Each row is a point on a landscape with many valleys, with its height.
A ball rolls from a point to the lowest of its 4 nearest points, and stops where none of them is lower. Distance is the straight distance between rows; heights are no part of it.
mono h=1.48: [  9  58  36  -3  13  14 -26  56]
nilis h=5.56: [-11  47 -42  23 -63 -14  37  12]
Kub h=7.33: [ -3 -14 -97 -35   2 -23 -46   2]
budo h=0.44: [-22 -14 -50  17 -26  -8  50 -16]
sokug h=0.21: [-37 -60  48  17 -13  28   7 -19]
pidu h=3.23: [   1   53   22    0 -112  -12    7   35]
suluk h=4.80: [ -5  48 -28  18 -74  -5  18  30]
topo h=1.46: [-30 -64  -9  17 -42  -4  42 -43]
nenul h=0.61: [-41 -39  23  12 -12  35  27   1]
Toror h=4.41: [ 18 -52  35 -28  65  -3 -41 -28]
rir h=1.02: [-31 -75  22  15 -48   3  18 -39]
Kido h=2.55: [ 18  10 -53  25  -3 -40  62 -37]
kefik h=3.57: [-35   5 -35  21 -34  20  47   7]
gugaf h=0.59: [-46 -64  25  16 -24  20  26 -21]
Lifo h=6.70: [ 18 -43 -37 -36  63 -23 -41 -37]
Luzo h=2.70: [ -8  56  38  10 -72  17   6  47]
ravun h=6.53: [  7 -15 -88 -29  30 -24 -44 -10]
seg h=2.01: [-19 -70  84  -6  -3  33 -12 -25]
bonam h=0.88: [-41  -4  16   9   1  54  13  24]
fut h=2.89: [ 30  27 -45 -26  38 -25 -57  14]
fiba h=6.87: [ 19 -26 -38 -31  68 -20 -35 -11]
fune h=0.85: [-36 -38  52   1  23  43   2   3]
bef h=1.09: [ 23  29 -17 -19  65 -12 -50  15]
tuzu h=1.53: [ 45  19 -26  14  35 -40  49 -50]
tovis h=6.63: [ 23 -57 -33 -41  61 -25 -33 -44]
Bulo h=3.71: [-20  49  -2  19 -61  13  13  49]
nipaf h=3.25: [ -4  14 -57  31 -32 -21  58 -15]
zorus h=1.44: [  3  43  30  -2  34  28 -20  51]
mupak h=1.45: [  2  18  26  -6  57  26 -27  29]
bagud h=0.94: [ -9 -23  47  -6  54  31  -6   1]
vabiv h=1.56: [ -2  48  37   6 -23  25 -11  54]
tegi h=1.47: [ 12   0  22 -13  85   8 -23  12]
lanag h=5.26: [ 49  70 -50  27 -22 -47  38 -11]
feb h=2.57: [ 13  36 -55  22  -2 -42  59 -36]
pap h=0.23: [-36  19  -7  25 -35  34  28  27]
bafo h=6.33: [ 20 -61  -2 -39  67 -15 -51 -43]
Gubob h=1.58: [  9  58  50  -3 -19  18 -30  64]
taka h=0.58: [ 34   6 -35  17  23 -51  56 -57]
faz h=2.99: [-16  58  24  10 -99   5  -5  47]
fatop h=0.26: [ 26  46   2 -13  49 -11 -49  34]
tegid h=5.02: [ 28  62 -43  26 -57 -34  36   4]
ber h=2.07: [-20  40  24   5 -38  33   6  53]
Sido h=2.26: [ 36  37 -47  17  13 -43  50 -32]
Rinan h=2.98: [-13 -41 -39  25 -17 -27  50 -52]
mar h=3.91: [   7   50  -20   11 -102  -24   21   23]
gevos h=1.36: [-22  33  33   8  11  37  -3  47]
Fusak h=6.54: [ 21 -51 -20 -36  72 -11 -50 -37]
molev h=0.31: [ 22 -68  91 -20   9  15 -72 -31]
Zipe h=5.64: [ 34 -68  36 -46  53 -11 -55 -48]
tupog h=2.28: [-44 -30 -14  15 -32  16  43  -8]
Pepo h=2.29: [-24 -87  79   1 -28  33 -19 -25]
lubut h=0.33: [ -5 -53  62 -13  47  29 -15 -10]
famu h=0.84: [-24 -62  66  -1 -16  34   2 -17]
lemud h=0.77: [-33 -17  39   6  23  41  15  15]
govis h=4.48: [-26  23 -37  31 -53  14  43  23]
Bote h=0.96: [ 18  20  -7 -17  75  -2 -36  15]
kel h=4.59: [ 23  12 -58 -25  49 -27 -44   7]
sozu h=4.56: [ 13  57 -42  15 -84 -40  22   4]
Bag h=1.25: [ 31  38 -24 -21  42 -26 -64  25]
vama h=3.79: [   9   56   -9    2 -110  -37   17   15]
kiso h=0.92: [ 11 -68  82 -22  21  18 -47 -31]
pem h=1.15: [-30  20  17  13  -5  50  13  44]
zef h=2.05: [  7 -24  16 -24  72  13 -27  -3]
Magu h=0.53: [ 50  23 -13  17  40 -41  57 -53]

For each start below, name the point where the ball stops.
tegid -> pap
Kub -> fatop
Gubob -> pap
topo -> sokug
Bulo -> pap
Kido -> Magu
mono -> pap
ravun -> fatop
lanag -> Magu

Call two points neighbours if one is among the 4 nearest of the other. Go from one point of each pair to the other, from neighbour to neighbour, staying as low as possible. Name the highest point that can't be avoided.
molev, fatop -> mupak
Magu, sokug -> Rinan
pap, budo -> tupog
lubut, sokug -> fune
